Each row is a point on a tangle of strands that fork, close into loops and nearly touch. The rows are in no order.
Points whose rows are less than 83.6 apart are linked; no others are. Some points are linked to none.
los: 13 40 -9 -7 -32 -35 29 -20 -7 -17 -5 10 -17 6 7 -11 7 13 -8 -44 -3 -6 7 -5 25 27 2
gufi: 22 -45 27 3 -20 1 12 39 16 -14 30 -33 8 -4 -5 11 8 30 -29 -6 -11 -5 44 -3 2 18 4
Pidu: 1 14 18 -29 -33 0 13 -26 25 4 0 -23 -12 -10 24 11 -8 30 -2 -20 -47 -11 -11 5 18 30 15
biku: -23 25 -30 -13 39 18 -19 -5 -21 29 -27 12 -1 -1 -27 12 16 -22 43 12 30 -12 -52 2 -47 -15 -31
mig: -7 -46 -7 2 3 1 15 -2 -33 -2 -14 -43 1 -24 12 12 -16 -13 -34 -12 39 1 13 12 3 38 -16
ruv: -4 -17 -4 -16 -34 27 10 20 -12 6 36 -14 -29 -17 -10 7 19 5 -3 24 -17 -17 20 8 -16 -3 -24
lilis: -29 -45 -17 -24 12 24 13 -9 -50 24 -5 5 -22 -3 13 0 -6 -23 -24 43 8 20 -11 -10 22 8 -33
vuz: -24 22 19 -18 -2 10 -13 7 40 6 -29 -21 -26 27 -14 14 22 20 33 -19 -54 -20 -13 -9 6 7 -13
lov: -15 -16 -4 -27 -39 24 9 6 -12 18 19 -18 -54 3 -12 17 23 4 5 14 -40 -20 12 5 -1 3 -26
Guna: -20 13 -8 -53 13 -3 24 -22 -23 15 -42 22 -12 -15 2 13 8 7 16 -19 18 12 -52 -18 -23 36 -36
pof: 17 18 4 8 -20 -37 21 -24 -15 -22 -25 -10 -6 2 1 -1 1 13 -16 -63 11 -4 14 11 23 48 -6
zusi: -12 0 13 10 -19 -21 -11 -31 -2 9 -9 38 -7 34 24 -19 0 -2 -8 5 -52 6 6 -13 41 -11 11
kip: 31 10 -21 41 -29 -24 -2 25 21 -4 30 -42 -6 26 -8 2 -27 -15 -13 4 18 -24 37 18 25 -1 34
dov: 11 53 -26 9 -4 -16 5 -45 -13 -3 -13 2 23 -21 4 -13 -13 -11 13 -26 43 -14 -23 23 -16 12 12
Nitip: -18 -2 23 16 6 1 -27 -28 16 23 -28 -23 -11 53 -5 5 -4 -11 7 -2 -45 -14 10 0 41 4 8
penap: 5 30 7 4 15 9 -5 33 71 5 5 -26 -1 25 3 2 -30 0 22 7 -11 0 -5 -8 13 -9 45
toler: -1 -21 39 19 16 -13 -8 -23 -16 -30 -22 33 65 -21 13 -20 23 13 -6 -29 5 17 3 -7 -43 -3 -8
Nofan: 5 55 -14 -10 22 -16 8 31 6 -36 -20 24 2 -19 -16 -7 14 18 23 -40 44 7 -31 -13 -41 8 -17
Tera: -24 -7 -4 -36 -16 24 19 -3 -44 -1 8 24 -3 -34 8 -11 38 12 3 20 -3 -7 -19 -13 -50 2 -57
Der: 16 -2 29 20 7 8 -19 17 36 -9 22 2 28 0 -11 -5 -5 6 9 1 -4 -3 14 4 -18 -22 28
toko: -6 21 -7 48 0 -17 -34 1 -20 6 -11 2 -13 56 -45 -3 24 -21 22 -13 -10 -28 28 9 8 -22 -24
duza: -1 -23 29 29 -10 -2 -28 -37 16 20 1 -21 18 30 9 -3 -18 -4 1 12 -49 -13 16 14 29 -5 28
suti: -21 -10 -12 -1 9 24 -9 -53 -48 26 -17 -17 18 -6 -2 -2 1 -30 7 17 16 -19 -31 25 -31 11 -35
baref: 11 -22 -16 52 8 -9 -25 -8 -26 10 15 8 37 12 1 -18 -16 -37 -20 26 37 3 23 24 -10 -25 27
kisi: 6 9 -6 38 15 18 -30 -11 8 18 9 -39 -1 21 -25 13 -12 -28 18 13 11 -32 12 37 -1 -18 14
fugof: 7 22 -5 38 26 -13 -9 -25 -5 -12 -41 -26 6 9 -26 -1 4 -11 19 -55 46 -7 -6 31 -5 24 -26
ruzoz: -17 5 11 -49 24 12 24 13 -8 -7 -34 5 -29 -18 -4 21 12 24 3 -29 16 13 -24 -23 -11 37 -37
lubos: -10 -35 -20 -10 24 -5 6 -28 -23 11 -10 18 4 -11 45 -9 -41 -31 -30 42 21 42 -19 -3 44 0 17
rilan: 10 4 -6 2 4 -17 17 27 -11 -31 0 42 8 -13 13 -23 11 7 -23 -14 35 32 14 -20 -16 9 -5
mabev: 20 15 10 -17 -4 27 7 48 66 -7 33 -55 -7 -25 -20 19 -11 20 18 2 7 -18 -3 15 -23 7 21
Tugi: -17 -51 39 -17 20 8 7 -11 -18 -4 -22 -2 0 -9 9 10 7 18 -20 -12 -18 22 9 -18 13 21 -20
sep: -15 -10 -6 -10 61 21 -8 24 -5 7 -27 5 -21 17 -12 16 -13 -28 -2 9 33 24 -6 -11 12 -6 -4
fakub: 1 34 5 -36 -10 4 19 -7 51 10 -13 -32 -20 0 11 16 -13 28 16 -26 -38 -9 -33 -8 15 34 25
Dile: 19 -18 22 -2 24 3 -2 59 50 -19 2 -32 -7 18 -3 15 -21 14 -20 -11 13 20 26 -24 27 18 27
mumo: 15 -10 3 -18 -25 7 14 18 22 -9 41 6 5 -39 18 -4 -8 18 -18 27 -8 4 3 1 -5 -9 23
Mef: 4 50 -26 -38 -21 -20 38 -15 -5 0 -20 23 -32 -3 -1 5 10 18 9 -39 -1 -3 -24 -15 9 31 -11
koso: 21 53 -26 -15 -52 -17 16 -10 19 -12 33 24 2 -22 19 -20 -5 18 8 1 -13 -7 -8 5 -14 -4 36
suzag: -18 -2 34 -23 25 17 -9 34 53 9 -19 -15 -20 30 5 13 -7 13 8 6 -40 11 0 -35 34 7 16
tagi: 36 -8 -8 20 -51 -25 11 22 15 -27 44 34 10 2 11 -31 14 22 -27 17 -15 10 30 -4 8 -16 25
vozum: -3 -55 7 -10 21 27 -3 19 8 24 21 -37 -10 -8 11 28 -38 -21 -26 51 8 7 14 -5 34 -11 19
lut: 27 35 -26 4 -13 -2 8 13 24 -2 16 -60 -18 -14 -10 23 -32 -1 1 -13 40 -31 -3 22 5 18 28
Luv: -2 46 22 13 20 -6 -26 21 57 -13 -15 13 8 13 -9 -3 1 19 42 -16 -28 0 -18 -16 -9 -29 14
zefo: 3 -7 -23 20 -9 -5 -10 36 -4 6 32 42 -22 36 -6 -17 9 -23 -8 50 -1 9 22 -11 18 -44 9
toz: -13 -66 43 -32 0 25 12 22 17 1 27 -16 -2 -9 7 11 12 21 -17 27 -42 17 26 -24 20 -2 -12
difip: -4 42 -13 7 2 -7 -19 35 11 -4 17 47 -12 12 -13 -5 7 -5 32 15 -14 -3 -4 -9 -22 -50 6
sizeg: 5 36 -59 -42 -25 -12 38 -17 -5 32 17 11 -34 -7 9 4 -14 -7 0 11 -8 -10 -24 -4 29 6 27
kikab: -4 6 -6 42 -22 -3 -18 2 -3 19 5 -25 -31 62 -34 -1 15 -27 10 3 -25 -33 38 18 21 -10 -8
gano: 19 -24 7 -9 -12 -20 9 2 21 -20 7 -17 6 -31 40 6 -35 14 -43 0 11 14 4 -11 35 21 40
kep: 4 -16 32 7 0 11 -20 -10 29 2 20 22 34 -2 13 -13 -11 2 3 23 -34 7 4 2 -4 -32 35
Lop: 12 2 6 -16 53 17 6 38 26 -21 -7 -9 10 -28 6 12 -24 -7 -7 -7 58 31 -10 -8 -13 10 22
Tem: 11 29 -48 -4 -35 -26 20 -23 -10 13 15 20 -18 5 20 -13 -11 -16 -9 15 3 -9 1 4 46 -1 26
kov: -33 -14 6 -33 12 24 -1 -12 -43 2 -20 15 7 -20 -5 0 32 -6 14 5 13 -7 -37 -12 -53 10 -64
Fon: 6 35 21 -1 34 -1 -18 -38 35 -5 -28 6 27 -13 5 -1 -18 12 26 -29 5 5 -38 10 -4 4 25
vovur: -4 12 -34 -56 -21 8 29 0 18 31 20 2 -34 -19 13 9 -16 14 1 20 -28 2 -34 -9 6 9 32
Dato: 2 -30 -13 31 -5 -26 4 -16 -35 2 -12 6 -7 29 7 -8 -7 -14 -37 -10 2 11 30 2 51 12 4
fovo: 3 31 -10 -13 34 9 3 20 37 6 -17 -38 -30 17 -21 22 -15 5 22 -23 18 -4 -19 -3 20 17 12
govif: 6 39 -11 -19 -22 3 11 27 68 8 20 -1 -8 12 13 -8 -23 9 18 17 -29 7 -14 -13 9 -9 52
domo: 17 13 -15 37 9 -6 0 28 -8 -10 9 -18 -6 12 -30 0 0 -15 -5 -10 46 -7 23 14 -11 3 2
sof: 13 53 -19 -20 -37 1 16 -10 16 -4 8 -25 -26 -2 -18 8 19 20 29 -35 -20 -30 -9 16 -20 16 -5
fek: 8 8 -10 -9 -48 1 12 -51 -42 -2 22 12 15 -45 26 -22 13 8 -4 19 -14 -10 -10 20 -46 3 -15
kub: 4 -39 18 45 5 -15 -8 -16 -35 -19 -17 17 67 2 10 -14 15 10 -22 -34 19 22 16 8 -26 -1 4
rig: -12 -24 5 -12 -2 7 18 -31 -44 -19 -14 -16 29 -32 24 -13 -2 -13 -16 -20 39 2 -28 11 -40 49 -39
veb: 27 -9 -15 -25 -53 6 29 35 19 -16 63 16 -7 -44 10 -13 7 19 -15 44 -6 4 12 5 -17 -16 7
savik: 37 10 -19 38 -45 -47 6 -7 6 -13 18 -21 10 9 11 -7 -21 0 -26 -16 17 -16 36 11 35 9 37
datar: -16 11 -10 16 9 -19 -15 24 -28 0 -22 11 -38 42 -32 7 33 -6 4 -17 -2 -15 25 -7 10 -8 -44
Kogeg: 9 -46 5 4 42 6 -9 33 7 -11 4 33 16 6 17 -7 -14 -14 -28 23 18 49 21 -28 20 -19 23
vupu: 6 -57 1 51 10 -6 -20 -4 -34 8 2 12 41 31 3 -7 3 -16 -32 14 14 21 32 10 6 -24 16
tid: 15 -29 -4 24 -6 -19 -12 -30 -3 0 15 -4 40 -32 42 -8 -42 -11 -35 30 16 12 2 6 14 -12 44
nevev: -23 2 -24 3 25 19 -18 4 -25 37 -5 17 -25 31 -20 12 4 -30 20 34 3 -10 -10 3 1 -30 -15
Lun: -30 -36 1 -17 -17 33 4 -27 -39 26 20 14 -10 -17 5 -4 13 -9 2 50 -41 0 -10 2 -9 -29 -30
pado: -9 59 -30 -5 -13 -23 -6 3 -21 1 -12 25 -25 13 -30 5 35 2 38 -23 -11 -28 -11 0 -16 -13 -36
lan: 2 38 -21 -8 -5 -16 18 -37 -23 -20 -29 8 19 -27 9 -18 1 -9 10 -39 53 -1 -35 19 -35 40 -24
tezen: -9 37 -34 -27 -11 1 4 47 28 13 23 31 -37 17 -14 0 1 0 25 22 -20 -1 -17 -16 -9 -33 17
Vuf: -5 -22 -13 -2 4 -16 5 -40 -17 9 -11 3 16 -29 48 -4 -49 -18 -31 25 18 17 -18 2 35 6 29
Lonef: -6 24 -8 7 17 15 -25 -65 -25 24 -23 -9 14 -4 -16 4 4 -19 33 0 12 -25 -35 36 -29 -7 -20
vibol: 13 -75 24 19 17 2 -9 21 8 -5 9 6 36 15 17 -1 -10 4 -36 17 -6 40 33 -22 36 -17 30
zos: 31 48 -2 19 -17 -14 2 24 49 -17 12 -50 -8 4 -14 4 -18 13 19 -31 15 -21 10 9 2 18 25
vut: 8 18 -34 -30 -42 4 30 18 8 14 31 -36 -53 -6 1 19 -6 3 -10 6 -5 -20 9 4 25 27 11
lisuf: 4 34 -9 -5 -23 6 -1 -36 -19 -3 16 31 26 -33 11 -20 9 6 14 6 -3 -10 -19 14 -51 -13 -2
tif: 12 38 -14 -9 -55 -7 13 3 40 0 25 -12 -10 -1 10 -8 -12 11 14 5 -32 -11 0 13 -1 -3 37
tev: 18 -62 -6 11 -19 -11 16 3 -27 -18 22 2 32 -38 32 -17 1 12 -48 31 16 32 16 -11 6 3 5
perep: -9 28 -22 4 29 -9 10 -18 -18 4 -47 -10 -10 14 -24 7 -1 -30 24 -37 54 2 -28 20 -1 29 -33
Zosok: 2 -1 -19 -20 -28 -2 29 9 -15 2 10 -16 -48 2 5 6 1 6 -24 0 6 -8 15 -4 34 30 -6
nop: -4 17 -23 -1 -29 -15 11 -48 -50 11 -10 11 -9 5 -3 -8 15 -12 -2 -9 4 -16 3 15 -4 17 -26
gafif: 5 -19 -5 46 -12 -1 -21 16 -3 22 19 -20 -16 59 -22 -2 0 -23 -8 19 -9 -18 43 14 28 -15 9
Folos: 0 -15 -25 1 -27 22 15 15 -50 5 33 -3 -23 -12 -15 -8 28 -10 -11 32 23 -19 18 10 -34 -2 -39
dup: -4 19 -29 14 -10 -22 7 -39 -24 23 -4 28 -14 41 5 -13 -11 -38 -2 11 -1 -6 7 4 53 -15 18
Dufif: 26 4 17 42 -10 -9 -15 7 7 -19 16 10 40 1 -10 -15 8 12 -2 -12 7 -4 22 9 -32 -18 15
bek: 9 -14 39 7 5 20 -18 -44 13 -4 1 -32 48 -47 4 7 -8 16 10 -7 -6 -19 -9 26 -28 3 16
kan: -7 -2 24 -25 -38 4 6 -47 1 1 2 -5 -1 -16 21 2 3 26 8 -10 -62 -10 -8 13 5 11 2
Far: 1 -70 33 -19 -10 17 22 22 -4 -10 34 -33 16 -32 2 12 10 28 -29 11 -9 5 38 -10 0 9 -14
reso: 0 -27 19 0 6 15 -3 20 33 10 -1 -70 -23 12 -2 29 -29 1 -17 4 -7 -18 18 -2 41 26 19
fuz: -14 -36 -5 2 -31 17 -2 -24 -26 20 36 13 -10 -6 5 -11 7 -9 -7 58 -45 3 12 13 7 -33 -10
gov: 33 -19 15 7 -4 18 -4 46 41 -8 40 -56 9 -17 -27 22 -15 6 -3 14 21 -27 25 18 -22 -3 15
tas: -4 -28 0 2 -26 5 -6 -58 -21 24 21 -29 15 -38 29 10 -31 -8 -21 41 -23 -14 -6 25 8 -12 6
nuvi: 8 -2 21 -40 -10 19 19 25 36 -11 29 -3 -5 -39 18 7 -10 32 -7 6 -13 7 -5 -13 -7 9 17
nipe: 7 1 27 18 -2 -15 -6 13 23 -13 -14 -19 -9 31 -12 2 5 26 -9 -41 -12 -3 25 -11 20 22 1
zegar: 9 32 26 30 32 -10 -35 23 40 -27 -21 -5 9 18 -25 -1 14 18 37 -39 -5 -2 -6 -12 -13 -22 -9
Tuma: 6 -48 22 2 21 -6 18 12 1 -32 -21 -2 41 -33 31 -4 -10 14 -36 -30 32 43 15 -12 0 29 12
didul: -1 -12 -8 30 -17 -27 -4 -28 -23 11 -5 33 -4 38 13 -23 2 -13 -23 7 -22 9 25 -5 49 -12 13
kazep: -14 22 3 17 18 0 -33 -62 -16 21 -40 5 9 20 -20 8 14 -10 38 -17 -7 -23 -27 25 -12 -9 -29
Geko: -2 -45 50 -22 5 7 16 -10 -1 -17 -12 -26 20 -34 16 10 8 40 -22 -38 -13 13 10 -8 3 38 -14
sogu: 5 14 -2 4 -36 -2 7 41 25 0 19 -20 -36 31 -13 0 16 9 1 3 -29 -13 28 -9 9 1 0
Fefa: -8 20 -2 10 17 -22 -5 -29 -23 -7 -28 56 21 8 18 -23 -6 -17 -2 -6 16 23 -14 -6 -2 -9 -1
toka: 5 -33 22 14 10 3 -13 -19 5 4 21 19 40 -22 28 -11 -26 -4 -14 36 -5 16 3 3 2 -26 34
noba: -5 3 2 14 23 -34 -11 41 -17 -39 -21 59 27 -4 6 -24 25 4 -11 -23 24 29 11 -31 -27 -11 -23
kupor: 14 -10 -7 19 -41 -13 0 29 14 -7 44 40 -5 12 5 -28 12 2 -14 43 -27 11 26 -5 8 -36 15
tiz: -15 6 -12 -38 -1 5 22 -47 -31 18 -19 12 4 -26 26 6 -11 1 1 5 6 9 -47 -2 -13 27 -13
fifov: 1 -37 -5 7 -34 5 -2 -28 -20 15 31 -18 -6 -16 17 1 -13 -5 -24 43 -23 -8 13 16 20 -11 2
Noza: -14 -8 -14 -49 -17 0 35 -47 -38 20 -17 7 -18 -17 29 7 -12 7 -11 7 -7 12 -34 -8 19 34 -23
fup: -6 6 11 -4 36 21 -10 -6 3 1 -25 -19 1 -9 -19 17 11 5 13 -17 26 -5 -21 9 -18 8 -22
lilik: -23 15 9 -36 35 2 -4 32 10 -1 -31 11 -33 9 -16 26 21 18 18 -20 -9 4 -22 -30 6 7 -26
rera: 8 13 -33 -15 -12 -14 22 32 27 5 16 -2 -42 25 15 -2 -22 -10 -18 23 4 11 9 -21 65 6 37
Bolar: -26 -36 22 -5 39 17 -14 -46 -20 29 -29 -5 7 8 14 11 -27 -19 -9 13 -11 14 -13 6 32 7 2
rona: -21 -46 -19 15 -3 -9 9 -5 -63 -8 -20 17 -1 14 9 -17 16 -28 -31 -5 29 16 7 2 -12 23 -53
Ped: 2 -49 46 27 -7 2 -23 -41 8 8 1 -20 42 4 18 5 -15 9 -15 -2 -42 -7 15 12 16 -3 22
gotem: 8 48 -5 18 36 -7 -9 -42 13 0 -27 10 39 -15 -2 -8 -23 -7 26 -24 37 5 -44 21 -19 -1 20
rapa: -22 4 -1 -32 13 26 -7 -16 6 29 -6 4 -17 -1 -11 20 4 2 24 11 -33 -6 -36 2 -8 -13 -3
Nazus: -18 -26 -18 -19 52 15 16 20 -14 3 -28 4 -13 3 15 7 -28 -40 -23 11 48 41 -7 -6 24 18 -2
med: -1 16 -20 -54 -4 14 23 4 43 27 7 -31 -26 -15 9 24 -27 19 14 1 -25 -8 -38 -10 7 24 36
tozo: -23 11 -3 -10 35 30 -23 -3 -8 12 -10 19 21 -15 -11 5 18 -13 36 21 10 -10 -35 4 -56 -31 -24
kiras: 4 39 13 -25 -33 -6 6 38 43 -28 22 47 -1 -18 8 -16 17 34 21 -9 -39 7 -4 -16 -30 -23 11
bofu: -11 -46 -10 1 -19 11 18 9 -65 -4 9 -7 -11 -17 2 -16 29 -4 -32 12 22 3 18 -2 -19 21 -48
seba: -1 12 13 18 33 -37 -27 43 -4 -27 -24 55 16 20 -5 -11 13 6 4 -24 -6 23 11 -33 5 -25 -15
Tata: 7 -19 -2 5 12 6 6 -3 -10 -10 0 -47 19 -42 10 11 -24 -15 -24 2 54 -9 -2 14 -20 25 6
sose: -3 38 -23 -19 -3 -2 8 46 47 8 18 27 -31 25 9 -5 -13 -3 17 20 -21 13 -16 -34 19 -30 38
Fafat: 0 30 -34 16 -6 -33 18 -13 -28 7 -20 30 -23 44 -12 -15 2 -44 -2 -14 19 -5 14 -6 52 -5 -1
ged: 13 10 13 45 26 -6 -27 -12 9 -6 -26 -37 8 23 -37 1 8 2 14 -49 23 -14 11 28 -3 7 -9
tenof: 0 -24 -15 -6 -3 -2 21 6 -30 1 -9 -32 -31 -13 -1 15 -11 -7 -37 -10 30 4 19 9 28 41 -14
finib: 16 -23 21 10 -10 -9 10 32 1 -20 4 -15 1 7 -6 3 18 31 -25 -39 5 1 36 -12 5 22 -7
segak: -7 30 -9 -32 -3 13 11 29 6 -1 11 21 -16 -23 -19 6 30 22 25 -3 -6 -9 -22 -7 -40 -10 -17
tapek: 10 -42 56 15 -6 4 -16 -32 20 -2 17 -29 57 -21 7 7 -3 19 -2 -6 -35 -12 18 15 -9 -6 26
dosu: 16 17 -24 12 -14 -4 6 -7 -7 -2 10 -48 -1 -31 -2 15 -29 -11 -12 -3 50 -28 6 26 -11 16 18
lalaz: 9 33 -24 36 -3 -43 15 -16 -24 -8 -26 12 -6 38 -17 -15 1 -28 -2 -40 24 -4 25 6 32 6 -4
buzit: 11 16 26 2 -11 11 -3 -13 2 -18 -4 -30 1 -20 -24 10 38 30 14 -47 -5 -23 6 17 -39 18 -32
non: 19 -12 -21 32 -15 -7 -1 38 10 10 32 -32 -23 43 -21 4 -18 -22 -15 29 12 -15 39 7 33 -7 18
Zit: -26 -19 -4 -17 2 9 1 -59 -28 41 -21 -7 -17 21 12 18 -23 -16 -3 18 -32 -3 -18 6 42 9 -3
gaz: 21 -19 17 57 1 -20 -19 3 -10 -21 -1 15 61 17 -14 -12 22 21 -12 -35 14 5 29 9 -28 -22 11
tupin: -21 -68 33 -26 10 21 10 5 -12 7 3 5 -14 0 13 6 11 16 -24 22 -41 30 16 -32 35 -2 -21
pup: -16 48 -30 -2 17 -8 -22 -1 -20 18 -22 19 -11 13 -39 12 26 -11 49 -8 10 -24 -31 5 -31 -21 -37
Val: -4 -19 27 9 27 2 -20 42 40 -1 -7 11 -7 49 5 -1 -5 -6 -2 11 -32 18 24 -34 35 -18 19
nobov: -2 15 -1 -21 42 28 1 -2 19 13 -20 -40 -14 -12 -20 27 -8 8 15 -20 25 -7 -34 9 -3 24 -3
ralag: -20 -24 39 -8 46 17 -21 -1 -1 -7 -43 -16 5 -9 -26 16 32 16 18 -33 4 -4 -9 -3 -18 10 -48
posi: -12 -21 7 -14 17 28 1 -13 -19 0 15 12 34 -36 20 -17 -5 -13 -2 30 25 8 -22 2 -37 -7 -6
Monuz: -4 -14 16 0 2 16 -14 -56 -5 15 2 -35 34 -38 18 13 -31 -4 1 13 -11 -18 -21 24 -10 -1 16
bidi: -7 21 -21 13 -15 20 -18 29 1 17 31 -3 -33 26 -41 11 21 -22 32 29 -14 -32 9 21 -27 -39 -14
tilet: -20 -31 -4 19 17 -11 2 -23 -50 2 -43 18 0 23 -2 -8 8 -29 -14 -11 22 14 5 8 3 22 -38
kat: 18 55 -2 13 10 -4 0 16 60 -9 -5 -39 -3 26 -12 -1 -18 6 30 -26 -1 -10 -6 -2 18 8 30
Momin: -10 26 1 21 20 -38 -31 45 8 -13 -15 47 -6 50 -8 -13 6 -7 16 -6 -24 12 19 -36 27 -34 0
kom: -14 -15 17 -14 53 12 -7 -33 -1 19 -46 2 8 7 12 15 -35 -18 1 1 9 25 -29 2 31 11 12
dibu: 9 -10 21 17 -16 -22 6 -34 -27 -19 -28 -23 10 -5 -3 2 20 24 -21 -60 -1 -6 19 14 -1 48 -21
Diles: 0 55 -21 -12 16 -24 18 -5 -6 -22 -36 33 8 -13 -7 -9 5 2 20 -45 48 14 -34 -4 -25 18 -21
kidib: 5 -69 6 7 11 -7 21 16 -19 -26 0 9 43 -26 36 -15 5 8 -42 -6 32 47 14 -11 -5 16 0
topo: 12 -39 -3 0 -34 0 22 6 -28 -17 33 30 17 -36 23 -28 26 16 -33 33 -2 21 13 -14 -7 -6 -19
kop: 39 1 -1 29 -58 -34 8 5 17 -19 34 1 17 2 15 -16 0 24 -25 -10 -13 -5 34 3 7 5 34
suk: -8 -22 -5 -19 -22 -11 25 -33 -38 -3 -9 26 -15 -14 28 -10 8 13 -30 8 -21 21 -4 -13 29 20 -20
Mar: 11 32 -1 4 -20 10 -8 -8 6 -6 1 -31 -18 -3 -31 6 29 15 24 -27 -3 -32 1 25 -31 8 -24
pazo: 31 -17 18 15 -8 10 -4 14 26 -15 43 -38 44 -45 -7 10 -12 10 -2 10 27 -19 18 29 -41 -4 19
bes: -2 20 17 2 25 31 -25 -16 16 1 6 5 37 -34 -17 1 21 5 44 5 5 -17 -31 20 -62 -38 -5
daf: 19 57 -1 -12 -28 -17 14 6 29 -27 20 44 7 -26 16 -26 3 31 11 -17 -10 7 -14 -9 -24 -6 27
mupad: -17 -48 -11 -12 15 8 9 -19 -36 17 -5 15 -14 2 27 -6 -18 -20 -33 49 -4 37 -6 -12 45 -3 -9
mer: -12 33 -8 -9 12 -20 -7 27 -7 -7 -25 21 -34 31 -21 12 21 7 21 -21 -10 -11 -2 -18 8 -4 -35
Sama: -1 35 12 -16 12 -4 -3 30 10 -29 -11 27 7 -27 -10 -4 23 28 22 -32 14 3 -16 -18 -44 -5 -19
Zukas: 7 22 -12 27 -2 17 -19 28 -3 1 34 0 -4 -2 -41 -1 21 -16 22 20 22 -29 11 24 -51 -34 -14
Baf: -25 -9 25 -31 28 11 -22 75 21 -7 3 23 -16 8 -15 17 29 14 22 13 -30 3 8 -32 -1 -27 -24
Veg: 4 47 -14 36 -21 -19 -16 2 10 0 21 29 -4 29 -20 -17 3 -12 27 0 -15 -18 13 11 -8 -35 16
Tagu: 19 -12 -23 37 -1 0 -13 6 -12 12 37 20 25 -1 2 -22 -15 -31 -10 52 29 2 18 21 -12 -40 30
mipe: -17 5 -19 -3 -11 30 -14 5 1 40 21 -9 -34 27 -22 11 1 -29 20 42 -22 -21 0 22 1 -30 7
bot: -1 -31 29 2 -10 -8 6 -22 -29 -22 0 43 48 -29 21 -23 34 27 -10 -12 -16 17 5 -19 -36 -5 -19
lak: -3 14 -21 -16 -14 -5 22 -32 -44 -11 -18 -13 4 -23 5 -7 11 -11 -6 -23 44 -12 -30 20 -41 51 -46
Dek: 11 67 -44 -29 -18 -9 31 -6 3 8 3 -2 -27 -7 -22 8 6 6 24 -27 9 -19 -27 2 -10 16 4
moge: 2 -2 24 -42 10 39 22 40 55 -6 23 -30 -11 -31 -6 23 -4 30 12 -2 -8 -4 -8 -11 -15 10 16
Ziv: -10 16 25 -17 32 4 -15 -53 17 16 -39 15 18 7 12 11 -24 3 21 -9 -24 10 -43 -3 20 5 20
kad: 4 -23 -11 -10 -46 -9 26 -24 -39 -12 22 31 -5 -35 28 -24 23 19 -30 28 -16 18 0 -11 8 8 -19
Kepe: 15 10 0 46 29 11 -29 38 9 -7 23 11 24 11 -34 -6 5 -20 20 15 35 -7 16 10 -45 -44 -2
lil: 3 -16 36 -4 -7 12 0 -28 -17 -15 -11 -21 12 -30 -6 5 25 28 -5 -33 -11 -13 3 9 -23 30 -27
kene: -35 -36 28 -7 35 23 -19 5 -39 -2 -26 2 10 -12 -23 8 41 -7 17 -3 2 -10 -5 -8 -39 -2 -67
fovip: -29 16 17 -18 22 16 -15 23 49 13 -27 -16 -24 38 -5 13 2 5 32 3 -53 -4 -17 -19 14 -7 3
Ter: -17 13 15 19 8 3 -31 -53 -5 23 -23 0 1 40 -12 2 4 -17 33 -3 -40 -27 -12 20 15 -17 -4
Sefo: -27 12 -25 -9 42 5 -16 25 -15 21 -22 27 -29 35 -18 13 2 -28 16 20 17 5 -9 -15 11 -21 -13
fep: 19 54 -7 33 -19 -35 2 -3 17 -23 1 30 9 32 -2 -26 -2 2 15 -29 -14 -4 14 -9 14 -12 23
Zalef: -3 49 -28 10 19 -30 5 -18 -18 -7 -50 30 9 15 -17 -8 7 -31 34 -37 46 2 -33 0 -11 0 -32
Lovim: -12 -25 -2 18 7 -19 4 -40 -42 11 -41 -2 -7 24 0 -1 -4 -24 -23 -20 9 7 13 17 36 27 -26
pesi: 10 41 -1 3 -5 13 -14 -28 10 -1 12 17 28 -25 -6 -7 6 9 33 3 -4 -16 -26 27 -52 -23 17
kopon: 10 16 1 15 -32 4 -8 46 3 -16 34 5 -9 -7 -41 2 40 14 21 -4 -5 -24 25 11 -54 -23 -30
nida: -35 -36 -2 -34 11 38 10 -28 -44 30 0 2 -13 -11 8 6 1 -15 -5 45 -21 5 -20 -6 -3 -8 -43
pap: 11 -74 3 37 3 -6 -12 8 -13 4 14 -6 27 19 13 -1 -10 -8 -38 23 7 23 33 -1 36 -19 25
fusu: 17 0 31 31 7 -11 -7 39 56 -9 -14 -48 7 41 -7 1 -10 15 -7 -24 -14 2 32 -17 24 18 29
mok: 11 6 8 -2 38 0 0 31 15 -27 -7 19 21 -18 9 -8 -15 1 -6 -13 40 35 1 -14 -11 -1 17
reked: -8 21 9 3 -44 -13 -6 -36 7 6 -2 16 -7 22 14 -15 9 7 9 -2 -62 -17 6 12 11 -7 7
laku: -1 17 8 15 26 -22 -18 33 34 -9 -15 25 -9 57 10 -14 -16 -6 4 0 -21 23 18 -39 42 -23 29
dero: 11 -23 16 -18 48 26 -2 47 33 -5 6 -27 -5 -10 -4 21 -26 -1 -11 7 29 18 9 -16 14 5 20
dos: -6 -41 -13 -5 -9 12 1 0 0 20 30 -24 -16 -15 23 18 -36 -16 -27 59 -7 -2 5 1 38 -11 19
zude: -12 13 -42 -21 16 10 12 10 -20 16 12 36 -2 -8 10 -12 -7 -26 6 35 42 16 -31 -13 -19 -15 4
bet: -1 -50 -3 -15 49 21 0 38 -5 -2 -1 9 6 -11 17 2 -24 -31 -31 36 36 51 10 -24 16 -5 13
Feni: -8 -51 31 -9 23 31 -10 19 27 21 11 -53 -13 13 8 27 -28 -8 -13 29 -23 -1 17 -7 37 5 18
Paz: -6 37 25 -7 -1 -17 -15 24 40 -24 -8 35 6 10 12 -9 9 24 24 -20 -43 10 -5 -28 -6 -18 10
pabe: 6 35 -5 -15 -25 4 0 60 22 -18 31 10 -22 -13 -30 8 31 21 26 -2 -10 -16 5 -2 -49 -21 -17

How many points has the smallest loop of links through each point below? Write - if it is on no loop.
Dek | 9
nuvi | -
vovur | 11
segak | -
suk | -

A piece is all that can be reached along the links. How many separate loops has the piece of each point below (a circle has one, a figure eight two, a Y none), and how many tips (points with one link)?
tif | loops 0, tips 4
pado | loops 0, tips 3
nida | loops 0, tips 3
nipe | loops 1, tips 1
vupu | loops 0, tips 5
pazo | loops 0, tips 2
ruv | loops 1, tips 2

A fork is a point with three links, a tip a point with one. Leave the first point through the second and follow the links. Name the first fork or tip that comes.
Zosok; tenof | kat
mer; lilik | Tuma
kep; toka | fifov
sep; Nazus | Tagu
fusu; nipe | lil
dov; gotem | Zit
gufi; finib | vuz
Bolar; kom | lan
Lovim; tilet | lov
gafif; non | zefo
